Each row is a point on a landscape with many peaks, with its height.
From any point a climber steps to the highest of the 2 points nearest to it. It stops when none of these is higher. Distance is the straight distance between rows; heights are no part of it.
(998) h=507: [145  93 168 113 120 128 130 136 149 112 178  81 159 116 185 148 189 145
 167 189 237 143 133 166 143 146 188 139]
(256) h=154: [133 185 108 127 106 100 139 115 135 143 135 130 106 127  91 134 103 127
 132 114 119 116 136 117 139 133  89 110]
(462) h=331: [149 111 116 141 147 169 128 134 136 137 107 186 130 115  87 128  62 102
 127 150 105 119 126 125 130 146 148 120]
(57) h=238: [106 165 102 142 111  97  79 110  68  72 130 109  91 118 142  99 134  87
  83  91  82 117 149  79 151 101 103 117]
(960) h=437: [169 125 128 122 120  92 119 130 101  94 160 107 129  56 108 127 140  96
 134 151 200 135 114 163 135 213 155  87]
(166) h=286: [ 96 142 117 126 158 153  79 134  98  78  86 131 100 114 161 135 113  83
 127 106  99 128 144 107 146 135 136 133]
(456) h=561: [124  61 147  93 144 160 131 152 130 108 124  63 133 133 184 142 163 152
 110 156 188 136 137 162 136  85 171 141]
(242) h=204: [181 125 127 109  88 102 168 109 139 174 165 155 163 136  52 125  98 153
  92 108 115 117  85 144 121 112 114 116]
(316) h=340: [107 113 129 114 169 176 101 159 125 108  83 106 105 144 181 160 118 121
 130 132 124 126 133 132 140  91 161 156]
(858) h=209: [121 162 113 144 100  93 100 101 108 110 131  97  89 107 140 100 142 107
 102 102 134 141 157 106 129 118 110 106]
(586) h=570: [123  95 156 115 118 112 151 120 150 150 177  92 170 148 170 138 179 146
 161 150 198 151 138 167 119 133 157 146]
(20) h=239: [ 94 173 117 149 123 110  56 137  79  75 109  94  91 109 202 125 173  72
 112 112 134 126 151 102 164 118 145 129]
(861) h=790: [108 101 104 135 123 142 112 165 117  76 119  68  76  81 168 119 147 125
  90 147 177 127 163 140 147 116 126 102]
(736) h=299: [118  75 131 119 137 119 132 129 103 119 135  70 132 128 154  94 137 139
  84  96 152 133 146 142 108 128 138  92]
(629) h=127: [ 73 109 126 158 152 129  97 121 112 121  95 106  93 111 156  95 146 103
 105 126 136 108 169 113 116 133 127 120]
(643) h=436: [134  75 162 123 119  84 189 122 163 189 190 117 176 167 124 120 158 176
  95 100 149 142 108 157 102 105 117 134]
(970) h=543: [144 130 109 138 110 142 131 121 120 118 129 147 129  84 106 117 106  93
 146 148 158 138 149 141 131 179 138  95]
(260) h=810: [147 108 148 127 101  88 174 119 150 154 182 145 194 122 102 151 156 142
 132 141 146 148  82 177 128 113 135 150]
(882) h=512: [131 167  89 114 109  68  83 128  51  54 144  91  79  78 110 114 146  84
 104 118 140 128 141 117 174 164 109  97]
(675) h=517: [128 165  96 113 166 168  90 132  70  71  70 177  91 132 104 127  77  97
 161 109  47 100 145  85 168 154 114 131]
(79) h=373: [156 131  93 145 153 167 124 158 133 109 102 182  80 111  93 115  51  91
 147 161 116 124 157 113 154 156 141  94]
(994) h=662: [102  78 123 112 134 126 111 150 108  86 113  44  94 119 187 114 178 146
  93 131 169 146 158 154 137  85 139 123]
(245) h=57: [146 150 139 117 118 124 146 117 153 155 125 166 128 150  55 132  74 189
 101 118  71 105  83 105 121 104  73 133]
(127) h=428: [159 164  97 107 118  75 142 120  81 129 187 113 128 105  87 145 142 136
 117 111 142 151 101 154 152 153  87 110]
(979) h=23: [116 157 151 122 119 109 146 120 160 165 120 125 167 177 121 134 126 198
 136  94  67 124  84 113  85  90  84 144]
(435) h=275: [107 103 128 128 140 133 121 108  96 137 122 107 157 133 146 105 132 128
 104  85 109 132 139 127 102 130 123 109]
(967) h=604: [120 179 106 146 145 141  90 105  78  80  71 191  65 161 109  81 102 100
 131 109  17  91 155  37 142 112  96 143]
(68) h=557: [145 110 111 138 116 141 151 173 141 129 156 108 137  84 129 172 126 134
 116 173 181 134 112 169 160 129 149 119]
(774) h=8: [117 148 149 119 122  94 132 103 138 139 127 123 160 165 107 123 100 147
 136  86  79 118  99 113 101 117 107 133]
(868) h=566: [116 136 101 141 108  76  81 138  93  45 131  77  60  65 129  95 161  94
  85 136 158 125 157 120 154 148 109  99]
(739) h=359: [119 110 147 142 108 140 173 133 181 165 128 137 160 136 122 137 112 133
 125 146 148 130 130 139 112  98 141 117]
(652) h=455: [179  56 156 131 112 110 137 159 129  95 194  83 180  87 159 134 187 146
 139 183 237 146  99 186 145 154 203 119]
(950) h=293: [163 105 121 121 141 182 146 119 124 151 104 204 172 135  83 130  76 122
 132 132  66 121  93 129 110 126 145 152]
(33) h=483: [117  89 167 111 123 118 184 110 164 200 152 116 184 191 139 130 175 177
 129 112 126 132 107 137  77  93 111 165]
(409) h=156: [125 151 124 138 111  75 134 135 137 143 174  74 116 128 157 139 182 162
 113 125 188 162 140 149 145 109 107 104]
(731) h=586: [167 159 119 136 139 158 139 127 154 173 114 211 142 145 100 152  90  98
 189 137  91 113  86 133 112 169 153 166]
(670) h=532: [104 181 137 155 142 159 146 132 160 142  88 170 125 174 132 134 106 179
 166 123  40 120 118  72  97 102  86 161]
(156) h=345: [147  55 141 124 121 115 168 138 131 126 156  97 155 116 121 110 123 139
  90 119 165 143 119 162 117 124 155 104]
(985) h=230: [178  76 130 108 104 140 181 116 134 162 138 159 168 121  74 126 105 135
  80 125 114 123  86 155 105  94 148 142]
(4) h=183: [113 182 115 144  95  82 127 107 140 151 147  94  99 132 136 124 153 132
 118 107 154 139 152 116 132 124  96 110]
(43) h=599: [104 173 130 149 136 145 118 128 158 152  85 159 118 165 145 130 110 130
 165 119  80 135 143 100 112 102 115 135]
(557) h=421: [120 112 140 134 125 158 139 140 151 158 128  88 151 156 178 138 134 147
 122 133 155 136 150 128 115  92 151 122]
(28) h=194: [ 92  96 171 111 149 156  62 145 121  59  86  90 105 117 216 116 175  97
 133 144 171 136 170 120 138 131 190 121]
(689) h=613: [137 164 105 132 138 157 115 110 120 126 106 162 110 106 122 131 110  86
 160 126 129 142 150 117 132 176 126 123]
(514) h=633: [125 150 125 121 137 108 134 125 125 147 163 113 172 135 123 174 136 182
 133 110 102 144  75 154 126 111  93 161]
(776) h=641: [137  83 164 121 106  83 167 131 177 183 212 104 173 156 144 142 206 178
 147 173 218 148 119 177 141 102 146 153]
(792) h=590: [ 98 119 155 129 148 166 131 115 157 165  89 147 158 167 160 141 146 132
 185 142 114 134 128 131  99 116 144 171]
(909) h=649: [121 102 113 135 121 126 138 160 124  90 154  72 124  75 157 150 161 147
 119 168 200 147 141 165 151 136 124 112]
(789) h=136: [126 153 133 136 110  55 154 125 156 173 204 106 135 147 129 132 197 177
 111 107 178 175 134 147 137 119  76 113]
(1010) h=468: [148 153  93 118 118  64 104 119  57  89 176  88 118  99 111 115 144 118
 104  98 139 152 128 135 163 162  95  86]
(829) h=473: [126 141 156 135 147 163 158 121 167 158 101 191 153 168  93 127  82 173
 138 125  38 113  91  77  81 115  99 159]
(247) h=482: [143 108 141 119 128 120 126 115 123 107 135 127 146  85 125 121 130  91
 141 126 178 139 126 158 123 197 174 109]
(61) h=710: [130 104 163 135 104 107 164 135 192 186 190 132 189 144 126 160 179 167
 124 167 177 155 110 165 130  89 144 146]
(214) h=128: [120 167  97 146 102 108 151 129 145 147 127 151  92 114  63 113  86 131
 117 146 127 102 159 116 163 136  84  72]
(136) h=150: [ 90  92 153 144 145 146 109 128 139 119  96 109 124 113 162 101 132 111
 135 142 165 128 167 132 103 146 163 112]
(628) h=94: [149 157 113 145 102  95 143 138 157 190 145 140 139 116  94 149 118 129
 145 158 150 124 109 165 132 155 125 110]
(712) h=98: [122 157  99 143 132 138 134 122 131 151 108 176  87 150  56 106  61 138
 121 140  77  85 162  79 151 128  76  96]
(637) h=720: [130 121 137 127 135 116 139 127 135 144 153 141 193 117 122 175 135 139
 148 143 122 143  83 168 127 126 137 164]
(533) h=312: [ 99 117 132 139 119 139 157 111 140 151 132 132 151 129 125 115 112 129
 125 118 122 127 155 123 112 134 111 107]
(115) h=96: [ 59 164 137 158 139 127 102 106 114 129  90 122 105 160 194 115 165 102
 150 104  98 108 165  84 115 120 119 161]
(18) h=486: [153  70  95 120 127 160 122 171 119  96 123 114 125  61 122 145 116 115
 107 163 165 133 120 174 141 138 157 118]
(842) h=390: [165 125 110 123 127  69 149 149 109 125 203  91 129  95 110 150 145 142
 107 135 190 155 100 179 157 154 116 100]
(798) h=40: [141 151 153 121 105 116 170 127 183 170 133 164 155 162  84 154 108 195
 115 118  80 112  65 125 100  83  95 158]
(204) h=692: [119 200 100 142 124 138 112 111 114 115 105 165  92 137 116 124 100  89
 163 124  85 136 163  79 141 146 104 120]
(314) h=391: [143  57 159 107 140 101 183 121 123 145 159  91 165 154 131 105 144 166
  79  97 141 159 118 159  98  88 133 128]
(635) h=534: [138 173 125 108 110 136 153  86 157 173 133 175 117 165  74 120 104 141
 153  95  81 102 119  83  96 148  73 145]
(844) h=401: [181  96 113 106 131  91 125 141  98 101 174  91 125  73 115 127 154 122
 108 123 200 147  98 192 139 185 150 110]
(149) h=527: [149 149 135 131 121 142 158 119 172 192 146 179 155 144  98 162 102 128
 150 130 106 117  83 125 106 142 118 165]
(569) h=682: [121 201 112 124 117 135  97  83  96 112 106 172 103 162  97  95  99 127
 142  93  34  93 140  41 124 133  74 134]
(333) h=419: [156 131  95 113 125 153 106 138 107  92 115 181  78 108  41 104  54  88
 136 171 116 122 159 102 165 145 123  75]
(123) h=410: [159  53 152 131 118 137 140 144 132 119 146 103 172  90 144 123 155 123
 125 160 205 121 108 181 124 159 206 120]
(124) h=435: [161  51 139 127 128 169 133 169 138 113 118 131 149  79 139 137 124 104
 111 173 176 121 105 178 126 137 196 129]
(935) h=110: [ 67 126 133 155 156 138  91 119 111 116  60 119  77 139 195  98 161  91
 115 119 110 111 181 101 114 112 141 152]
(516) h=481: [150 170 134 121 102 135 164 114 183 180 152 194 153 166  63 147  97 154
 163 113  73  95  79  83  94 148  79 163]
(711) h=383: [136 112 121 104 154 166 125 141 121 116 101 121 125 121 125 155  92 121
 114 121 106 125 103 146 126 113 139 147]
(779) h=310: [110 148 129 124 181 175  83 157 118  94  54 151  84 147 176 142 114 103
 149 116  78 132 136 108 135 110 148 161]
(463) h=556: [104 171 109 124 160 157  76 117  64  52  65 181  72 137 131 109 111  81
 130  95  35  95 152  62 158 138 117 154]
(369) h=484: [134  81 145 103 142 175 155 143 129 138 120  94 165 148 166 155 129 145
 119 138 148 124 115 160 120  85 174 152]
(849) h=430: [127  88 139  98 152 138 141 132 114 117 139  87 150 134 145 160 121 150
 108 102 124 136  97 156 125 100 139 154]
(650) h=261: [ 88 168 113 149 132 125  64 126  74  59  87 124  85 119 172 115 143  69
 104 100  75 114 148  85 158 102 127 144]
(532) h=533: [106 108 160 106 126 136 145 104 158 181 125 117 179 185 166 139 175 152
 167 122 133 140 125 142  86 101 140 165]
(555) h=77: [150 159 111 126 130 152 149 124 139 152 116 187 113 158  46 121  46 156
 134 139  60  90 111  88 139 121  87 124]
(427) h=260: [149  96 141 110 133 157 153 103 137 176  94 163 161 144 104 122 113 136
 107 114  87 130  97 138  80 108 140 153]
(602) h=116: [150 170 121 131  94  77 152 128 159 198 189 136 156 129  99 145 157 159
 122 119 156 148 105 157 135 139  85 107]
(318) h=660: [133 108 118 153 107 108  95 168 120  36 137  56  79  59 163 110 153 119
 106 150 197 129 150 126 149 155 133  81]
(922) h=602: [123 156 119 112 124 142 131  81 110 146 112 148 116 166 101 107 102 128
 134  76  66  96 141  67 101 143  84 138]
(403) h=668: [100 170  97 169 143 152 125 138 133 119  73 166  96 146 134 116 100 113
 163 136  70 137 168  94 144 107 112 123]
(678) h=472: [140 152  87 115 150 159  82 128  67  78  92 188  73 135  56  98  61  85
 165 148  75 102 165  83 179 155 113 101]
(193) h=648: [121 129 148 142 162 160 136 129 168 159  93 190 140 156 133 138 112 107
 193 141 100 128 122 133 105 148 158 167]
(40) h=174: [109  91 167 137 156 168  73 154 148 105  81 116 108 111 192 115 148 102
 147 172 190 130 157 131 124 154 206 119]
(506) h=81: [ 80 154 146 138 128 115 111 106 138 151 136  85 130 172 194 133 168 126
 154 105 130 126 156 103 111 106 122 149]
(536) h=216: [112 131 141 121 140 123  65 132 109  80 111  92  96  98 185 128 163  97
 120 119 164 139 145 128 142 141 164 119]

For each start below, name the point where the climber stops.
(652) => (260)
(166) => (369)
(842) => (861)
(242) => (569)
(844) => (204)
(333) => (569)
(736) => (193)
